Points, in no order, along strands that fork and pass close to each other.
(in the rows, 128 means zero)
Two points are linked if the straight distance between their rows is under 98.8.
(78): [162 157 202  87 132 132 101 134 109 158 134 108 135 109  93 166  85 166
  99 182]
(98): [124 141  89 144 130 140 173  65  74 147  85 154 118 142  95  97 139 145
  94 102]
(890): [124 107  66 128 156 130 116 161 148 180 210 140 157 116 141 183 134  94
 135  92]
(140): [ 59 158 159 181 169 116 115 152 117 132 126 152 113 130 177 142 116  95
 151 190]
(750): [125 151  97 142 105 117 163 117  70  93 101 137 120 165  67 143 100 170
  78  78]
(854): [121  75 115 189 166 137 164 177 131 146 134 128 128 125 164 161 123  89
 145 123]
(150): [110 117 101 126  86 144 203 113  97  90  90 123 139 147  83 144 106 157
  91  66]
(236): [179 102  83 133  99 121 120 117 114 111 121 103 128 169 106 103 111 159
 100  78]
(665): [ 87  89 175 134 168 127 188 162 150 136 163 131 136  86 119 156 120 118
 136 124]
(297): [149  95 139  88  97  97 140 121 204 124 146 160 122 155 126 143 101 130
 128 109]
(479): [ 75 136 139 168 126 140 134 151 117 108 108 148 131 146 185 141 106  88
 132 153]
(915): [ 82 157 180 158 141 123  90 146 154 147 151 124 123 111 170 166 106 102
 166 193]
(547): [126 116 119  60  80 150 133  79 151 127 115 153 160 135 161  94 146 113
 126 135]
(1041): [148 181 136  98  95 167  95 110  66 124 118  93 185 119 143 129  95 156
  93 141]
(876): [145 134 169 157 202  80 143 186 113 120 140 132  74 116  62 159 141 143
 127 134]
(644): [147 137  86 148 187 124 141  95  98 175 132 182 115 132 112  98 168 134
 106  89]
(503): [ 71 166 102 129 133 113  84 127 189 130 207 131 137  69 143 214 143 112
 167 116]
(1004): [157 145  89 191 129 156 101  96  47 184  92 120 111 156 138 113 129 141
  88 121]
(490): [110 208 134 106 130  82 105 134 110  45 115 147 115 146 108 106 127 141
 117 123]
(450): [ 80 186 125 137 142 151 123 111  51 107 117 117 150 114 131  99 137 128
  96 144]
(75): [121 102 137 179 124 135 184 123 119 149  81 174 105 173 141 161  88 124
 101 128]
(917): [158 112  73 142 177 100 112 119 163 149 173  97 123 110 111  92 198 123
 194 104]
(339): [131 110 139 166 149 119 205 104 114 149  76 186  94 153  88 143 115 153
  96 111]
(841): [103 145 178 178 127 141 150 123  92  92  50  93  95 130 124 101 124 134
 144 178]
(803): [133  77  80 101 124 139 160 129 132 117 139 127 148 107 130  89 171 113
 116  76]
(26): [166 143 132 111 155 110 132 117  84 134 106 141  92 140  58 122 142 164
  87 136]
(574): [117 153 160 152 185  91 113 174 124 112 148 118  94 119  94 149 112 131
 136 160]
(250): [180  92 106 151 121 137 116 142 107 124 139  59 146 130 116  98 125 153
 123  93]
(900): [119  99 135 104  93 150  86 148 192 168 174 115 136  94 168 189 114  93
 157 136]
(4): [142 127 132 116 102  84 104 124 190  74 116 137 100 174 139 103 119 131
 164 135]
(809): [120 129 102  64  82 139 114 121 163 105 144 162 152 135 157 108 144  98
 130  98]
(130): [135 177 139  92 115  93 140 120 104  64  82 152 111 158  76 128 107 167
 103 139]
(167): [126 171 109 118 146  92  97 117 112  83 121 138  95 146 104  76 160 138
 130 126]
(669): [187 102 117 116  88 131 127 107 127 136  99 127 129 175 124 126  87 160
  94 119]
(8): [167 133  98 111 161 117 150  83  95 155  97 172 103 147  70  90 166 160
  90 107]
(320): [112 118 114 131 113 165 134 129  83  98 123  71 164 101 145  87 146 126
 119 117]
(799): [131 174 154  96 129 122  93 106 114 120 124 131 130 128 118 105 123 147
 107 163]
(824): [160 129 161 124 181  98 147 166  76 124 125 130  84 111  38 147 152 160
  95 133]
(679): [174  92 144 166 130 131 138 141  99 104  95  45 115 117  93  91 138 170
 136 108]
(1061): [132 110  60 147 160 148 105 149 107 184 191 134 154 118 164 142 142  88
 120 108]
(426): [142 124 161  81 120 114 155  99 158 101 102 130 132 124  92  93 126 165
 118 144]
(535): [112 102 155  92 126 104 144 123 201 123 153 136 117 119 126 129 138 125
 153 126]
(887): [180 105 183 122 139 128 112 132 129 178 133 106 126 127  97 150 100 164
 103 173]
(1052): [ 90 153 126 134 115 181 123  96  68 123 102 100 159 104 161  79 156 112
 112 148]
(828): [155 109 114 165 169 102 113 130 161 158 134 133  91 145 131 107 149 122
 163 142]
(886): [136  80  93 137 108 154 165 123 106 132 107 128 143 136 134 112 136 119
 108  83]
(22): [122  84 125 108  88 128 138 133 192 160 120 187 122 155 177 149 121  85
 141 142]
(1028): [155 103 174 100 138 111 183 109 137 140  94 141 124 125  74 132 115 163
  99 144]
(458): [128 154 167 106 144 101 112 152 133 100 151 123 121 124  97 135 107 152
 122 139]
(1067): [115 134 212 106 107 119 127 125 185 128 123 153 128 142 148 166  79 138
 145 177]
(80): [148 148 107 114  89 102  69 120 158  96 131 137 126 169 171 104 121 118
 156 125]
(263): [131 119 177 166 146 140 126 128 122 113  77  77 101 128 135  82 143 139
 162 181]
(267): [100 112 176  78 125 118 151 130 185 106 166 102 136  76 101 119 146 147
 156 131]
(790): [121 126  97 106  71 132  84 185 189 121 148 153 143 129 185 193 115  68
 170 118]
(730): [ 70 121 146 178 154 122 172 164 124  97 106 123 119 127 151 130 116 103
 151 138]
(884): [103 122 115  99  84 134 113 163 176 118 124 190 138 148 181 173 107  67
 140 117]
(188): [115 128  72 119 109 140 105 212 150 104 158 138 162 136 167 187 108  71
 150  93]
(199): [ 92 100  94 130  95 180 155 146  98 117  97 140 152 128 161 140 128  93
  97  99]
(906): [111  95 109 104 140 124 135 146 183 168 214 151 145  92 122 181 131 107
 132  95]
(598): [106 186 125 142 111 160 115 125  45  94 117 102 157 129 133 133  98 141
  90 119]
(849): [118 150 103  77  69 127 124 144 135  63 117 161 161 149 162 125 121  99
 125  74]
(706): [111 142 167  95  72 136  93 126 204 130 153 144 138 107 171 179 110 102
 161 132]
(1051): [120  88  93  93 143 123 151 139 159 141 195 148 148 101 114 126 155 117
 126  71]
(256): [129 113 151 130 135 138 144 136 100  88 108  62 140  92 102  75 155 157
 132 136]
(496): [153 114 147 132 141 108 197  98 125 118  60 161  84 150  57 130 116 175
 108 126]
(634): [167 137  94 169 157 145  75 115  66 198 148 118 129 136 145 101 141 132
  98 137]
(741): [ 99 127 179 149 196 105 150 152 151 140 158 133 111 100 105 141 134 123
 149 153]
(551): [123 121  99  86  78 144  82 165 186 116 172 104 154  96 166 171 136  89
 186 114]
(986): [128  80 137 115 125 149 124 150 170 121 160  56 151  79 152 121 152 108
 182 143]
(864): [121  68 140 131 114 155 148 145 169 187 126 156 126 126 179 158 118  88
 139 156]
(945): [ 95 151  93 135 135 113 108 184 134 103 194 132 165 125 154 179 112  93
 149 100]
(384): [ 85 137 145 187 153 136 172 126  95  96  81 129 102 127 116 115 133 125
 127 130]
(106): [121 138 135 155  81 131 149 119 107  74  76 113 122 170 127 128  91 143
 118 118]
(162): [138 142  75 175 169 133  73 141  90 186 170 118 140 129 165 124 138 105
 127 135]
(334): [108 133 119 109  71 142 161 119 117  56  86 131 148 150 142 114 112 124
 119  96]
(249): [173 110 150 140 169 120 118 126 138 162 126 107  99 108 109  99 166 144
 156 147]
(282): [142  91 153  95 127 121 125 147 162 125 179  64 147  85 108 113 147 149
 152 127]
(883): [153 177 131  93 110 140 108  99  72 106 106  92 153 121 103  97 125 163
  91 150]
(581): [133 140  86 164 168 139 110  97  92 144 114 118 113 120 150  48 192 118
 147 125]
(613): [133 106 108 156 138 144 157  90 119 128  87 119 109 132 136  64 180 127
 151 114]
(1025): [ 90 176 109 108 128 130  58 110 154 156 210 119 142  68 147 167 149 117
 148 118]
(831): [172 117 131  86  74 121 112 113 160 125 135 160 150 170 147 138  83 135
 117 117]
(96): [ 73 150  87 132 139 119 115 178 176 121 203 126 157  99 153 210 135  78
 171 112]
(3): [137 115 150 150 145 126 141  99 139 128  63 127  91 136 128  65 169 134
 153 159]
(923): [140 102 109 114 158 117 108 121 163 145 185  68 135  75 107 100 187 134
 183 112]
(966): [142 127 141 158 108  91 130 136 148  64  79 126  93 184 133 118 100 133
 139 137]
(358): [152 131 102 138 179 124 100  94 120 206 169 166 116 121 129 100 168 128
 121 119]
(853): [145 154 143  52  86 124 126  63 152 115 108 142 163 126 121  91 130 149
 127 148]
(443): [108 114 187 123 168 132 171 146 116 144 161 126 151  89  99 157 100 145
  94 133]
(997): [168  99 189 135 151 125 116 135 157 172 138  88 108 100 113 122 125 147
 147 170]
(612): [146 111 153 183 143 105 141 135 144 159  87 170  82 183 140 150  98 136
 125 163]
(179): [128 168  98 105 136 122  43 106 138 177 209 118 136 107 140 134 136 133
 123 124]
(769): [ 82 141 125 125  83 173 144 160 100 100  95 162 151 137 182 161 105  83
 113 123]
(943): [125  55 138 158 143 151 159 172 171 156 128 118 130 119 164 158 126  80
 169 149]
(473): [155 121 109 102 128 128  82 102 133 186 187 129 137 122 135 111 142 126
 111 124]
(308): [137 134  91 154  85 175 166  65  67 159  66 106 123 149 114 111 125 142
 108 110]
(406): [ 97 154 194  96  90 133 110 104 177 121 124 148 146 117 171 143 114 115
 156 172]
(745): [136 117 133 158 134 100 111 135 156 140 126 148 103 169 164 137 103 115
 146 158]
(189): [125 156 194  95 152 132 146 144  92 137 139 120 158  93  85 165  90 162
  83 155]
(243): [131 189 100 129 111 107 149 101  76  85  66 150 100 173  68 137 103 170
  94 127]
(185): [164 140  82 153  93 173 119  79  45 169  91  99 143 148 113 109 113 163
  84 127]
(734): [127 162  79 159 158 117 107 103  77 109 103 130  94 148 112  65 172 133
 115 114]

A fork is a point with three links, a tip a point with one. Leave the first point through the second and follow the links. Name the first fork or tip that comes.
(730) / (384) | (150)
(1061) / (890) | (479)
(853) / (426) | (574)
(75) / (339) | (80)
(256) / (679) | (282)
(945) / (96) | (8)
(644) / (358) | (790)

A fork is a point with three links. Follow the links from the first point to the second and name the forks in between, in order.
(150) / (199) | (479)
(824) / (906) | (8)
(598) / (1067) | (574) > (8) > (790)
(179) / (613) | (8) > (479)
(140) / (179) | (479) > (8)
(199) / (22) | (8) > (790)
(997) / (679) | (574)
(473) / (496) | (8) > (574)

Follow the links from the first point to the second, and from the first to the third. Name the last point that the two ways share.
(256) / (551) / (162) | (8)
(679) / (339) / (551) | (574)
(179) / (883) / (162) | (8)
(1028) / (320) / (634) | (574)
(167) / (308) / (915) | (479)
(734) / (915) / (162) | (479)
